Points on a hilly landscape, in no order, each with its height.
A ball rolls from a point to the lowest of its 2 nearest points, and stops where none of them is lower. Distance is the straight distance between rows; heights are no part of it.
(183): [ 85 143 153 124 155 177 119 135 136 171 140  99 153 154 167 135 149 128
 145 159  90  82 102 106 149]  h=123
(901): [117 129 114 111 148 138 144 120 160 146  96 196  84 124  88 118  80 131
 126  75 189 171 196 181  93]  h=487
(837): [ 70 139 132 115 156 174  96 118 158 107 155 109 148 117 178 155 130 116
 140 161 115 122 116 103 157]  h=183
(179): [222 156 192 143  93  67 135 132  91 161 162 175 119 139 113 146 172 123
  59 135 135  86 131 174 177]  h=594
(426): [ 69 108 144  90 143 162 131 120 150 107  89  69 121 118 141 106 134 184
 151 153  82 111  91 103 109]  h=96
(55): [109 147 145 124 128 135 119 159 122 220 160  97 152 161 126 133 151 115
 135 145  92 107 127  92 140]  h=186
(934): [ 84  95 125 175 146 199 167 144 125 138 136  43 159 187 179 123 110 154
 136 181  57 103  66  94 138]  h=80
(453): [111 154 171  97 132 137  84 114 143 109 207 121 147 111 173 166 138  91
 117 166 129 126 123 130 155]  h=227
(318): [122 159 109 155 147 123 109 173  93 145 128  96 111 139 138 103 115 122
 144 127  86 109  83 114 141]  h=402
(49): [138 119 155 132 125  63 114 188 114 144 168 105 185 165 146 119 126  61
 105 161 109 133  92 129 194]  h=338
(877): [119 100  62 188 118 136 138 152 116 115 122 120 147 129 129  98  96  96
 139 137 121 162 125 112 145]  h=389
(915): [159 129 129 128 162 142 156 144 135 166  97 113 126 156 118 142 160 167
 161 110 115  88 113  83 116]  h=306
(882): [180 129 144 109  83  72 127 135 107 151 156 132 113 129 133 111 137 146
 104 154 118 112 121 143 106]  h=251
(31): [ 84  94 112 137 141 157 129 156 136 132 180  31 159 177 166 135  90 132
 134 171  75 136  76  86 134]  h=174
(542): [131 138 113 126 134 115 140 137 142  95 114 144 120  97 101 138 157 107
 147  74 158 182 127 137 137]  h=415
(721): [145 107 152 149 141 143 176 156 112 188  79 104 182 169 137 138 176 102
 147 140 112  59  97 113 166]  h=277
(239): [ 97 138 109  95 131 166 132 121 164 154 119 161  84 110  98 145 102 161
 147  99 163 172 184 126  97]  h=515
(406): [ 91 129 120  97 101 109 124  63 131  65 142 146  67  69 109 127 130 128
 109 119 174 161 147 188  83]  h=449
(883): [161  79 126 175 129 129 150 140 123 200 163 113 171 186 136 116 134 122
 119 172 121 108 118  90 165]  h=248
(197): [134 160 166 106 126 104  94 141 113 117 192 123 142 129 159 158 152  60
  98 145 112 129  94 148 155]  h=259
(171): [ 89 120 121 121  93 123 127 120 148 138 149 151  97  95 132 147  92 169
 149 134 159 177 166 118 104]  h=538
(622): [160 137 138 137 128 148 143 153 150 150 121 178 161 118 129 134 117 106
 130  85 167 146 185 124 171]  h=518
(52): [172 186 183 124  88 133 111 119 111 104 141 173 154  98 122 137 143  59
  73  99 138 133 164 189 165]  h=638
(280): [178  99 112 156 103 104 144 152 107 160 141 161 121 140 108  92 110 122
 123 155 121 120 123 107 126]  h=302
(397): [139 135 142 120 102 113 109 119 115 180 174 111 121 126 124 136 139 158
 134 172 107 117 134  87 104]  h=243
(187): [105 113  91 134 135 121 134 131 147 100 137  99 118 107 123 131 132 148
 151  94 129 182 121  98 139]  h=426
(847): [154  96 174  88 119 142 120  82 148  85 200 156 151  81 161 166 149 117
 114 133 169  96 158 111 144]  h=572
(592): [126  84 139 158 123 121 143 139 118 190 167  67 191 205 133 137 146 103
 126 196 102 117  93  91 141]  h=298
(205): [ 76 145 133 117 130 128 127 124 134 103  58  88 114 118 109  90 129 154
 157 128  99 156 109 141  94]  h=237
(365): [129  67 106 117 126 146 126 102 146  92 169 104 188 121 158 149 133 118
 140 122 148 149 158  88 135]  h=477
(300): [125 120 117 151 134 159 162 138 143 146 104 137 132 143 134 124 134 157
 156 153 106 129 122  85 127]  h=234
(462): [ 93 122 103 158 124 111 125 130 127  85 139  83 115 112 125  99  82 172
 151 110 123 203 135 117 121]  h=387
(36): [158 173 139  76 152 136 110 137 152 108  93 181  76 110 103 190 140 165
 140  78 160 124 151 136  98]  h=412
(598): [100 164 129  99 155 142  99  70 146  78  81 145 109  88 108 139 152 137
 139  86 168 137 162 169  99]  h=478
(770): [141 145 121 121 132 102 117  89 129  69 115 190  57 114 121 166  94 185
 137  93 175 153 169 167  69]  h=216
(682): [114  97 112 115 112 106 117 176 134 148 155  74 188 141 160 114 110  90
 121 147 124 140 114 122 149]  h=401
(818): [144 126 100  94 140 121 118 112 139  95 130 123  69 106 113  95 101 180
 142  97 133 133 133 143  79]  h=399
(315): [143 182 129 129 132 102 115 144 125 123  99 210  67 116 106 129 108 134
 107 101 142 162 148 192 113]  h=228
(618): [206 161 180 108 103 126 146 125 125  88 127 192 112  95 123 146 149 108
  89  79 159 118 157 189 144]  h=620
(752): [ 63 102  85 140 154 210 115  95 143  82 124  77 126 116 151 158 116 172
 149 150  93 107 105  67 126]  h=339
(48): [185 133 182  99 109 152 130 104 146 101 155 170 133  91 140 152 159 100
 104 119 160  87 148 141 139]  h=598
(454): [105 110 127  97 112 122 120  83 134  84 182 149 114  78 139 125 130 121
 124  95 161 167 150 157 106]  h=400
(926): [119 107 121 165 129 166 167 154 123 171  97  98 131 168 147 108 110 157
 143 181  81  87  84  88 125]  h=184
(656): [121  68 108 148 130 154 146 115 144 105 159  89 184 152 159 156 142 121
 142 167 112 141 119  79 135]  h=416
(279): [120 151 114 151 127  78 112 168  79 128  93 129 123 129 113  76 119  94
 110 118  89 132  87 142 164]  h=348
(276): [ 68 101  69 138 147 171 139  72 163  92  99 112  83 119  76 131  88 188
 139  93 172 171 168 118  78]  h=333
(851): [189 139 149 156 130 111 144 169 116 160 121 202 137 138  91 130 128  98
 114 100 133 126 140 113 181]  h=549
(304): [ 68 133  91 114 143 148 106  48 163  67 105 110 117  77 107 134 134 120
 120 109 201 134 165 143 109]  h=552
(609): [126 132 181 128 138 126 177 158  84 190  87 107 136 162 118 136 175 113
 170 151  98  48  62 122 139]  h=176
(189): [113 157  97 149 109  74 122 127 113 113 121 162  71 108 108 102  82 134
 104  98 166 181 144 201 116]  h=257
(686): [145  83  86 151 105 118 137 142 110 147 148 153 158 127 120  86  94  85
 118 137 128 149 136 120 137]  h=346
(212): [134 159 132  89 132 123 109 130 128 103 124 116  93  97 142 125 148 147
 138 111 117 110 105 132 103]  h=327
(43): [118 143  98 131 150 111 128 128 155 125  52 168  93 151  96 100  69 158
 133 100 180 166 186 182  93]  h=467
(134): [175 118 144 143 141 159 137 116 126 137 155 135 157 143 149 118 162  85
 129 154 121  87 115 109 137]  h=304
(808): [ 70  94  43 153 133 194 151 121 145 117  83  70 173 130 140 136 118 111
 130 120 129 146 125 117 116]  h=775
(302): [143 102 160 140 151 158 136 102 143 111 182 111 167 151 159 171 176 101
 135 179 124  91 109  87 149]  h=351
(502): [129 167 114 121 146 136 109 122 133 144  55 160 126 146  92 115 130 132
 153 102 111 136 159 140 100]  h=384
(972): [121  85 123 134 130 158 133 110 153  92 158 100 101 117 150  77  81 202
 144 151 117 139 131  98  99]  h=316
(317): [100  88 112 119 128 185 136 106 157 111 123  69 128 123 141 119 110 207
 144 148  89 116 115  69 108]  h=232
(132): [158 148 164 131 136  82 137 177  76 181  96 131 123 154  96 108 162 125
 120 123  89  73  67 133 150]  h=52
(636): [154 163 149 117 128 139 109 138 110 154 115 142 149 137 131 122 158  87
 124 127 107  94 129 136 132]  h=352
(564): [149 119 143 124 115 124 147 119 158  94 102 167 157  97 126 130 146  94
 140  91 175 154 160 144 142]  h=476
(495): [119 155 107 118 136  94  91 119 111 104 149 105 120 113 136  65 108  94
  94  91 135 164 130 193 125]  h=328
(321): [116 106 108 129 123 120 134 109 142  83 149 101  79 108 137  71  78 183
 133 117 148 167 134 147  93]  h=357
(56): [145 142 154 130 108  69  94 158 104 128 207 139 151 143 154 123 112  64
  89 157 115 150 117 160 165]  h=294
(88): [ 71  87 134  87 127 129  89  69 156  50 190 130 137  84 152 154 127 115
 111 158 158 151 137 128 126]  h=457
(473): [122 127  83 148 135 158 156 139 152 134  55 151 127 127 109 143 119 132
 154 115 135 161 148 118 117]  h=317
(138): [ 85 162 116  97 149 154  92 123 152 104 136 111 108  78 153 139 131 107
 132 122 153 120 113 141 140]  h=250
(684): [203 120 133 122  72  53 124 126  87 129 157 159 108 120 128 111 116 159
  99 105 132 119 159 162  99]  h=217
(977): [132 150 141  96 111  94  95 112 112  98 186 127 124 107 148 105 141  95
  90  97 125 160 145 193 132]  h=354
(427): [219 168 156 130  92  56 128 156  79 134 139 191 109 119 113 136 119 132
  55  92 128 103 152 191 171]  h=605
(756): [122 144 100 140 130 106 115 132 108 122 108 144 108 123 121  58 101 119
 118 119 114 166 130 166 119]  h=295
(860): [119 167 107 110 163 135 112 104 150 106  44 137 103 132  89 122 126 146
 144  77 153 153 163 163  80]  h=429
(264): [156 152 159 129 134  64 132 188 105 198  57 170 108 170  95 103 121 155
 113 140 103 103 102 134 160]  h=137
(933): [ 73 111  66 126 145 187 134  92 167  94  81 103 136  95 128 143 132 114
 138 123 175 134 135 120 118]  h=667
(687): [127 113 204 118 137 124 134 113 127 188 149  73 176 171 135 161 192  89
 128 183 131  57  83 115 145]  h=459
(607): [207 138 165 164 119  92 139 150  86 160 148 181 131 142  98 129 166  77
  89 134 123  96 101 128 185]  h=576
(603): [123  89 142 104 103 131 127  93 145 119 181 136 149 103 132 162 152 137
 149 144 145 143 161  83 116]  h=528
(41): [174 153 159  96 154 133 132 133 152 140  89 167 104 139 113 166 168 168
 151 120 133  90 134 116 104]  h=369
(333): [176 131 132 119 107 100 122  98 109 101 157 180  93 108 133 151 118 166
 135  87 158 118 170 140  84]  h=179
(326): [117 108  89 130 132 122 141  67 138  84 109 154  66 117  91 132  78 171
 146  89 197 158 175 153  49]  h=260
(299): [142 159 200 107 111 127 117 108 113 163 142 106 161 138 128 151 198  79
 117 167 111  69 103 131 123]  h=405
(288): [150 119 137 186 124  93 142 162  98 214 114 132 151 186 103 114 135 144
 118 163 104 101 113  84 177]  h=208
(124): [ 88 127 116 138 166 151 130 164  78 134 127  63 153 152 156 130 127  76
 159 124  75  86  59 116 143]  h=464
(313): [154 172 140 137 123  69 122 173 106 149  86 188  91 144 106 114 116 149
 118 137 109 140 129 154 143]  h=187
(554): [112 105  65 143 103 161 150 167 129 171  78  91 175 128 136 146 118 103
 133 131 115 111 125  95 129]  h=862
(226): [ 37  96  91 158 143 203 124 107 136  78 117  34 166 144 158 160 107 157
 138 160  74 135  94  79 129]  h=418
(755): [119 138 128 162 124 106 159 189 103 198  70 142 118 161  91 128 117 151
 145 146  78 117 106  94 132]  h=138

Two balls start at each pair of points below. Name the first point that both come to, or write never.
(239) and (304) -> (860)
(179) and (41) -> never
(808) and (686) -> never

Write out the way that a ball takes from each point below.
(883) -> (288), (755), (264), (132)
(618) -> (48), (847), (603), (365), (656), (302), (134)
(52) -> (48), (847), (603), (365), (656), (302), (134)
